Points on a hilly landscape, in no order, each with its height.
From any point a ball takes the steepest step (drop divided by distance) to one of its 5 nearest points. It stops when none of these is lower. Distance is the straight distance between rows; heights are no part of it.
fud: -16	8	-6	0	9	-29	-3	-12	-3  height 5.9
sogal: 13	30	2	3	26	-5	-20	-15	17  height 53.8
padil: -7	33	4	9	22	5	-8	4	15  height 47.3
vasid: -5	-4	3	-3	-2	19	-8	15	6  height 28.5
mus: -13	11	7	3	-2	14	1	-1	5  height 33.9
Tono: 0	7	-22	4	13	-22	15	-7	0  height 52.3
fik: 41	16	-2	3	-3	12	1	0	18  height 39.7
Rodus: -25	-18	21	-6	-11	-14	-4	12	-24  height 62.1
bif: 17	8	4	-6	-8	11	-20	-25	14  height 24.5
gav: -20	-15	4	13	8	-18	27	1	-31  height 37.7
vezit: 3	2	3	-5	12	12	-22	-16	9  height 28.8
Geto: 1	-12	-4	2	-3	23	5	11	5  height 42.9
Fada: 27	24	-2	0	5	1	-17	2	18  height 8.2
Siker: -5	-8	-9	-8	-5	-26	0	18	-11  height 37.9
gen: -25	9	4	-2	11	-31	-3	-1	-5  height 85.9
Gugom: -12	-18	4	-10	-18	-15	-6	-17	-14  height 37.5
bovo: 36	24	11	9	-3	22	-1	5	26  height 56.7
Zad: -9	15	-1	-1	-10	-5	8	-8	3  height 2.5
nipu: -28	-17	25	2	-2	-12	9	3	-28  height 76.5
bom: -8	1	0	1	-10	14	6	12	5  height 12.2
Mafu: -12	-13	8	-12	-30	3	4	-11	-8  height 65.2
Kuf: 5	-31	-1	-14	-32	-8	1	12	-14  height 76.3
kunor: -21	0	3	1	8	-24	3	28	-13  height 53.4
giva: -5	2	-2	8	19	13	0	-10	6  height 30.1
tino: -20	-25	15	-8	-15	-13	-7	20	-26  height 66.0
vel: 12	-23	-4	-3	3	22	-14	6	3  height 24.4
Nazo: -4	6	-9	-1	-17	2	14	7	2  height 17.9
Dugi: 2	7	-12	12	23	12	9	4	6  height 27.2
Fam: -22	-23	8	7	13	-17	12	3	-23  height 2.4
pur: 0	0	-14	-8	-12	-16	6	13	-2  height 18.8
fised: -16	-13	2	11	9	-20	24	19	-27  height 13.1
nozun: -14	-6	6	13	2	-26	30	-5	-37  height 37.0
tosa: -5	-25	7	-2	-1	23	-7	-13	0  height 36.3
Mitu: -1	-21	-8	-8	3	-20	5	-4	-15  height 33.5
rar: 39	5	0	7	4	23	4	-16	18  height 33.1
Gif: 0	7	-14	12	16	4	16	-2	5  height 22.9
gefur: 9	11	-8	5	22	9	-8	18	10  height 40.3
dem: -2	-12	-9	2	-8	14	15	12	-1  height 55.1
Rure: -5	37	-11	8	6	-9	15	10	12  height 39.3
pak: 29	2	-5	0	7	8	-14	-20	12  height 33.8
Fatuz: -18	-21	3	8	13	-20	17	13	-23  height 42.6
pid: -11	-12	-6	-2	5	-24	1	21	-12  height 64.6
Figo: 35	30	12	1	-7	12	-5	-5	23  height 53.7
Dag: -2	-19	-4	0	-4	19	15	-2	-2  height 58.7
Mupof: 2	20	-14	12	15	7	14	13	9  height 28.3
tena: -8	-18	3	-5	-20	6	12	-21	-9  height 69.1
nedu: 19	-14	-6	-10	-3	17	-22	10	6  height 26.0
rodu: 29	9	8	6	-5	22	-4	-29	16  height 11.1
risam: 40	8	13	11	6	32	0	5	26  height 50.2
sivuk: 21	9	-8	1	20	2	-16	8	14  height 40.2
lani: 8	9	6	-9	-3	11	-29	-10	9  height 13.6
kiv: 2	-4	0	-4	-2	16	-21	13	3  height 13.8
nopo: -13	16	-3	-6	-5	-24	-4	-8	-3  height 47.4
ter: -9	-21	1	-8	-6	-21	-4	-14	-16  height 12.0
Pog: -2	-20	-4	-5	-17	-3	10	-20	-8  height 70.1
ribuf: -11	5	-7	-8	-11	-22	-3	14	-5  height 34.2
novot: 5	19	-22	7	10	-9	19	8	5  height 31.7
domut: -5	-15	5	-15	-37	-6	-1	1	-9  height 77.4
rab: -8	12	-4	-4	-17	-9	7	5	1  height 9.3
lobeb: 8	1	3	-11	-7	15	-27	5	7  height 21.4
situb: -12	40	3	13	21	4	2	-5	7  height 68.1
Buloz: 0	30	4	3	21	-1	-24	2	16  height 36.9
tet: -9	-13	8	-7	-30	7	8	-13	-6  height 64.4
Zeri: -1	-19	-12	-4	4	-23	1	7	-13  height 44.0
fim: -6	7	7	-6	1	16	-22	3	8  height 26.9
sidi: -14	9	1	6	5	9	9	-16	5  height 13.4
duri: 2	-18	-12	-5	-10	-13	14	-10	-5  height 50.6
sapoz: 37	-2	14	8	7	34	3	-15	20  height 41.5
rukor: 4	-29	-2	-13	-38	5	10	9	-8  height 81.1
tamop: -18	-20	7	-5	5	-19	-2	-4	-20  height 41.8
Taril: 3	28	1	16	42	1	-7	-12	14  height 89.2
demu: 9	30	0	3	15	2	-22	10	16  height 12.1
bobuv: -13	-18	9	-3	-15	22	2	-12	-5  height 47.7

For each start below, name every point that the ball comes to, in order.
pid: Siker > pur > rab > Zad
giva: sidi > Zad
Tono: fud > Zad
tet: bobuv > tosa > vel > kiv
gen: fud > Zad
risam: rar > rodu
domut: Gugom > ter
